Each row is a point on a landscape with many valleys, with its height.
From any point a ball rolls to the lowest of the 2 points nearest to it. It stops when none of these is lower. Distance is the straight distance between rows; heights are no part of it.
K406 h=24: [115 108 163 103 134 186 156  81 157 103 138 173 167  76 140 149 183 169
 128 144 125 155 161 196 144 138]
K602 h=735: [111 236 174 103 125 143  78 138 142 161 137 177 121 125 135 117  96 110
 132 150  67 150 109 153 167  79]
K256 h=719: [137 142  91 149  82  75 130 140 121 119 109 104 103 102  81  85 110  87
 104 143 136 135  97  83  58 159]
K437 h=291: [141  86 133 141 114  74 138 145 116 131 115 157 140 193 112 143 103 174
 163 116 127  75 127  97 170 143]
K574 h=325: [128  75 151 145  84  78 105 167 109 102 138 135 166 180  74 147 124 196
 126 100 112  81 150  42 136  87]
K349 h=450: [115 138 107 132 108 109 162 103 109 113 119 127  93  50 105 106 114 100
 109 141 108  82  80 141  89 210]
K446 h=766: [104 182 176 102 118 184  94 145 103 143 145 213 126 129 197 131 128 120
 135 134  94 169  66 134 176  57]
K590 h=641: [122  98 107 136 164 127  95 134 127 144 128  88 137 124 121 109  98  81
  92  98 132 174 130  93 111  88]
K294 h=223: [143  94 130  98 149 182 161  95 163  99 139 138 137  55 127 155 147 158
 120 121 117  95 134 174 140 157]
K358 h=392: [ 95 161 161  97 154 147  97 125 143 115 126 172 163 124 152 164 143  99
 133 132 121 201 143 170 176 130]
K945 h=557: [133 133 140 131 141 164 155  76 162 148 147 108 118 118 154 158 166 131
 146 117 147 131 145 172 159 138]
K45 h=279: [176 166  95 139 172  75 143 102 145  88 115 140 184 129  91 120  94 157
 124 117 131 101 156 133  87 146]
K923 h=332: [156 111 111 181 128  62 115 118 140  93 123 127 150 127  67 109 121 181
 104 148 144  65 143  84  95 160]
K390 h=365: [141 185 102 102 166 103 100 166 129  92 104 172 192 173 137 133  96  80
 136 127 119 179 134 138 117 110]
K930 h=282: [191 159 127  81 149 116 113 115 170  65 116 168 170 104 122 166 133 101
 152  89 131 177 166 136 100 105]
K535 h=738: [ 95  97  97 145  90 122  93 162  93 140 107 123  98 192 145  99 117  83
 141 150 138 167  89  96 132 110]
K990 h=731: [104 146 196 104 118 172 163 104 108 159 131 127 127 189 161 136 152 183
 152 144 175  92 145 178 217 130]
K375 h=194: [121 118 168 106 131 175 184 112 134 119 137 140 148 103 175 114 187 173
 117 139 190 166 148 176 138 148]
K707 h=657: [136  94 107 141 143  72 158 110 143 137  89 154 142 123 141 127 100 148
 157 107 157 126 110 152 130 212]
K21 h=300: [145 129 155 102 120 137 206 110 126 170 142  92  77 120 200 127 141 129
 107 130 173 127 101 135 117 159]
K104 h=598: [137 167 156 162 165 115 130 105 127 162 146  84 143 189 107 111 125 162
 103 130 123  81 161 106 133  83]
K901 h=483: [ 98 102 116  98 139 160 129  99 146 139 104 162 123 126 169 181 163  71
 164 117 143 200 108 175 144 142]
K531 h=704: [121 114 107 142  99  93 128 168 110 147 130  85 106 176 143  88 121 109
  92 145 106 127 122  92  60  92]
K324 h=401: [115 146 126 119 123 117  79 179 124  89 115 160 151 172  61 122 112 128
 169 122 104 124 128  55 174 118]
K236 h=604: [135 114 150 127 149 118 188  77 167 154 112 124 118 135 140 156 152 165
 135 128 193 116 115 170 159 183]
K451 h=552: [124 191 124 162 173 131 110 100 104 144 130 126 139 151 132 105 125  99
 149 121 138 154 125 126 141 103]
K502 h=213: [178 131 152  99 134 103 195 122 147 156 142 113 105 142 177 130 130 152
  96  93 197 124  93 106 114 109]
K206 h=306: [163 125 105 141 161  46 144 120 131 117 103 131 166 121  88 118 102 161
  97  96 136  88 135  87  65 169]
K757 h=649: [ 87 115 145 119 124 195 186 102 161 168 104 119 135  72 137 109 149 169
 122 138 145 102 114 191 117 168]
K441 h=295: [145  76 144 153 149  61 159 134 100 132 121 130 141 175 122 130  98 173
  88  54 209  87  95  71 118 125]
K192 h=100: [126 151 119 136 154 143 103 149 130 109 150 123 163 154 111 113 116 142
 123 159  88 111 160 132 155  99]
K500 h=588: [130 105 123 108 137 182 124 146  90 153 147 114  90 159 180 126 141 104
 135 100 150 141 108 100 144  70]
K733 h=535: [146 157 167 117 124 169 136 124 128 138 149 154 111 124 204 150 179 104
 143 125 133 180 153 161 138  81]
K754 h=606: [112 118 117 141 121 140 152 110 158 132 101 117 140  62  81  95 124 145
 125 152 129  98 126 186 121 178]
K506 h=532: [137 165  76 153 167 121 138 128  87 113 133 155 122 156 129 104 133 108
 142 110 143 147 118 113  98 117]
K823 h=683: [ 83 103 151 137 113 198 163 113 121 197 103  94  86 100 175 114 146 158
 140 133 162 111 109 185 132 140]
K709 h=224: [185 161 111 100 173 142 108 121 150  78 131 154 161 139  99 144 129 128
 149 100 112 122 160 124 121 109]
K319 h=369: [154 120 132 161 131 101 134 110 136 130 140  95 102 104  87 113 122 158
  93 150 128  54 142 109 111 143]
K776 h=668: [114  59 128 133 117 104  97 153 141 137 159  92 135 118 110 153  94 129
 105 128  65 109 173  90 131 107]
K772 h=166: [ 97 134 115 194  98 102  93 146  88 137 147  61 117 155 129 112 156 118
 113 177 120 119 174 111  97 150]
K697 h=466: [132 118  91 124 119 137 149  87 128 134  97 143 102  50 126 112 106 101
 150 118 119 134  77 166  92 158]
K26 h=441: [114 115 151 101 148 203 146 128 133 141 134  72  90  53 177 121 121 112
  90 128 136 136  89 146 100 164]
K978 h=553: [152 128 126 102 133 126 144  73 204 115 107 114 127  71  68 149 105 133
 114 144 120  77 132 178 139 167]
K50 h=273: [137 105  82 134 115 104  96 133 114  90 142 129 121  90  75 135 126 109
 139 127  95  98 144 118  94 162]
K316 h=643: [152 141  99 100 137 172 137 143 126 121 134 123  86 143 142 128 170 100
 138 141 140 137 113 148 113 129]
K704 h=343: [158  89  98 124 128  92 147 127 118 132 118 140 112 120 144 118  93 126
 144  62 130 129  94  66  86 108]
K86 h=686: [ 93 117 122  95 110 163 154 143 140 129 108 178 162 156 173 129 147 136
 155 148 130 168 113 189 155 142]
K416 h=359: [139 112 147 134 128 104  89 160 133 108 114 132 166 157  37 118  90 151
 144  99 103  96 139  33 148  78]
K237 h=327: [139 101 144 109 173 196 178 119 121 112 141 107 137  97 156 111 149 182
  93 133 186 116 116 151 141 164]
K720 h=677: [ 72  91 144 125 122  99  54 172 129 123 155 119 157 158 110 160 104 112
 112 142  61 145 161  81 167 123]
K189 h=317: [149  82 128 142 146  65 146 127 115 150 113 126 157 165 115 134  89 164
 127  56 139 121 114  65 111 107]
K257 h=572: [104 164 173 137 114 199 124  85 119 143 116 148 105 101 190 149 204 110
 156 133 151 192 138 178 127 109]
K146 h=501: [133 160 166 118 145 172 112 138 136 146 166 141 139 121 167 145 143 118
 124 120  98 157 133 143 164  51]
K49 h=615: [148 168 138 108 145 207 124 157 111 135 130  86  78 145 189 124 177 109
 128 131 161 148 132 132 106  85]
K548 h=275: [141  49 120 144  84  83  88 146 121 105 148 126 116 119  86 181 131 158
 153 108 120  92 146  53 132 142]
K277 h=191: [106 150 106 191 118  65 121 130  78 149 157  68 142 183 116 118 163 150
  88 133 116 103 165  70  63 127]
K750 h=563: [135 111 125 101 140 148 128 150 107 130 141 159 109 161 143 140 119 124
 159  90 131 134 114 100 185  76]
K145 h=304: [126  72 127 153  74  83 102 139 125 111 158 111 138 142  72 173 161 174
 122  94  95  86 165  38  85  97]
K353 h=425: [174 111 121 122 115 123 152 112 137  93 126 136  95  69  75 123 104 154
 113 130 118  41 112 104 105 164]
K424 h=635: [129 119 117 133 140 118 189  87 141 129 120 161 154 125 171 130 145 164
 149 115 158 135 125 177 137 188]
K594 h=167: [170 122 104 113 145 133 137 139 143 107 148 129 130 145  95 136 123 145
 128 115  99  84 155 107 125  99]
K865 h=435: [ 75 152 116 135 165 148 101 104 123 141 118 156 148 133 154 166 146  76
 153 128 109 169 127 194 151 128]
K23 h=580: [156 159 132 168 173 113 152 100 123 148 136 123 131 160 137 121 126 155
 148 126 146  96 148 135 163 117]
K511 h=336: [ 91  83 105 140  90  92 128 147 104 129 111 166 140 170 133 131 105 140
 175 134  91 114 119 135 175 159]
K413 h=328: [171 143  89 133 162 116 152  99 129  93 136 143 136  96 117 134 118 154
 126 140 100  84 147 163 104 169]
K491 h=373: [151  99 143  97 144 179 174 106 153 124 136 115  87  61 108 149 129 161
 111 125 131  65  95 123 141 161]
K591 h=617: [135 161 122 128 110 170 161  87 137 120 109 171 119 105 152 118 183 109
 172 134 169 185 108 179 111 134]
K627 h=609: [114 146 166 175 153 123 132 112  97 180 132  52 125 177 125 101 123 146
  95  90 166 108 140  98 116  87]
K854 h=655: [153 188 128 118 129 163 142 105 134  87 111 200 147 106 115 124 161 111
 173 139 136 170 126 188 141 109]
K841 h=660: [132  79 118 130  90  65  78 150 147 124 131  98 141 111  65 150  89 102
 115 114  79 139 163  92  95 103]
K894 h=110: [ 74 140 128 188  67  96  91 162 104 130 142 110 147 140 102 108 132 133
 133 181 102 138 147 125 151 144]
K497 h=461: [157 142 154 103 147 151 117 111 164 134 152 137 143  84 146 172 132 104
 126 121  92 146 162 187 141  70]
K968 h=665: [122 117 113  93 142 180 139 165 113 119 138 133 123 170 158 135 161 138
 146 147 125 124 141 168 159 138]
K652 h=395: [116 175 108 114 158 130  67 188  96  86 104 177 174 168  96 103 101  94
 145 136  96 156 109 100 145 127]
K619 h=706: [ 74 113 159  91 103 155 166 113 129 165 103 144 153 177 186 137 160 152
 149 145 164 144 123 183 193 149]
K323 h=685: [ 54 125 129 143  91  74  43 168 107 136 133 129 147 141 112 156 107  62
 125 147  60 167 135 110 138 122]
K647 h=426: [124 105 111 142 156 183 167 112  98 110 137 109 110  88 119  74 144 163
 109 142 182  84 109 132 123 176]
K622 h=484: [151 111 102 134 135 144 181 143  91 116 169 121  87 115 150  94 132 165
 110 125 166  75  95 104 110 153]
K914 h=398: [153 125  93 107 132 139 169 101 124 135 126 142  87  87 154 125 122 109
 139  96 146 128  77 103  96 147]
K694 h=749: [116  86  87 139 117 144 128 129 117 130 102 131 107 141 154  84  97 103
 142 118 174 179  74 112 133 119]
K211 h=692: [ 64 141 115 169 118  99  61 152  92 137 132 114 136 119 131 133 117  66
 112 160  70 148 145 169 120 125]
K553 h=21: [ 89  80 127 179  70  71  98 162 122 137 127 118 148 108 102 119 106 126
 129 147 123 160 142  98 144 155]
K833 h=179: [108 162 168 128 130 145  95 147 156 136 131 109 133 182  95 106 108 158
 113 182  97 104 161 125 205 116]
K509 h=727: [ 96 103 122 146  91 143 113 141  97 172 106  86  64 167 157 107 138 102
 149 147 142 148 107 136 136 142]
K196 h=154: [112  87 121 147  81  64 126 141 154 127 147  83 105 123 101 166 145 131
 100 160 112 103 141  93 104 189]
K445 h=101: [108  72 135 161  59  49 124 155 125 155 146  85 125 143 108 136 132 135
  95 140 137 123 137  76 121 138]
K813 h=652: [116 111 110 130 114  96  75 142 131 119 118  86 142 106  65 117  90  69
  87 113 108 166 138  90  72  78]
K262 h=626: [135 111 134 139 170 124 143 117 119 162 145  64 121 124 118 104 108 128
  96  87 173 134 120  77 124 107]
K127 h=699: [ 93 131 117 154 130 114  75 190  92 139 130 108 124 161 141 114 131  80
 100 159  82 135 137 117 103  89]
K354 h=237: [158  79 146 118 134 127 154 140 134 121 147 143 145 165 119 151 111 187
 134 116 116  62 147 117 184 110]
K22 h=513: [147 152  87 135 152 106 165 132  99 107 139 107 110 134 136  93 132 130
 104 125 140 100 115  94  79 156]
K620 h=386: [192 160 140  87 129 145 149  93 182 100 140 142 111  68 109 165 148 118
 132 117 121 136 149 167 124 115]
K357 h=214: [112 116 122 153 131 149  94 120 133 125 140  52 110 144 117 114 149 145
  99 184 124  93 174 138 128 164]
K633 h=219: [131  83 108 145  60  83 109 138 131  91 145 116 129  69  82 150 125 142
 129 130 122 116 140  78  91 187]
K475 h=709: [103 101 139 149 106 140 138 111 125 188 116  71  71 109 144 117 132 134
 129 147 137  99 127 148 134 153]
K944 h=710: [143 156  87 132 105 117 117 163 126 135 128  94  85 120 115  88 120  82
  93 141 107 122 108  97  43 111]
K739 h=372: [134 139 149 117 131 172 160 110 127 181 139  65  65  95 204 105 115 111
 103 117 159 146 101 117  92 126]
K266 h=334: [165 177 125  97 133  96  94 130 144  77  91 199 190 124 155 146 105  76
 153 104 113 212 132 160  88  89]
K153 h=385: [159 152 107 110 141 124 182 116 117 107 138 140 119  54 144 111 104 138
  92 138  96  93 106 157  79 178]
K953 h=718: [111 201 129 112 110 118  87 138 143 140 110 180 142 149 108 105  90  79
 155 170  87 153  99 153 151 102]
K273 h=269: [107 156 141 120 112 148 123 172 142 139  98 139 135 171 100  82 113 128
 143 176 131 136 125 131 186 129]
K883 h=340: [149 151 171 100 151 124 111 120 164  85 131 179 158 107 152 175 164  97
 144 115 131 218 168 157 131 104]
K270 h=527: [109  97 126 108 119 154 127 114 122 138 113 175 123 149 171 161 121 105
 184  89 118 182  98 137 168 111]
K755 h=267: [188 108 150 110 158  95 176 130 121 119 132 137 155 185 150 134 118 181
  99  66 223 114 113  91 117 111]
K742 h=476: [165 145 133 108 124 156 142  95 184 118 114 138 133  95  74 149 128 127
 166 138 130 123 148 178 170 118]
K421 h=691: [129 201 127  86 114 158  97 142 133  96  88 217 166 121 105 129 123  85
 160 161 110 172 114 198 152  94]
K583 h=264: [ 99 151 128 160 138 167  49 124 126 118 123  56  83 120  98 145 161  97
 121 176 107  94 182 156 117 155]
K193 h=750: [ 82 217 175  95 133 136  88 131 126 167 144 187 107 143 193 115  85 119
 127 137  97 185  75 120 165  73]

For each start below, name the point where the ball stops.
K968 -> K192
K854 -> K620
K694 -> K620
K652 -> K192
K574 -> K553
K697 -> K502
K535 -> K620
K531 -> K406
K590 -> K406
K256 -> K406
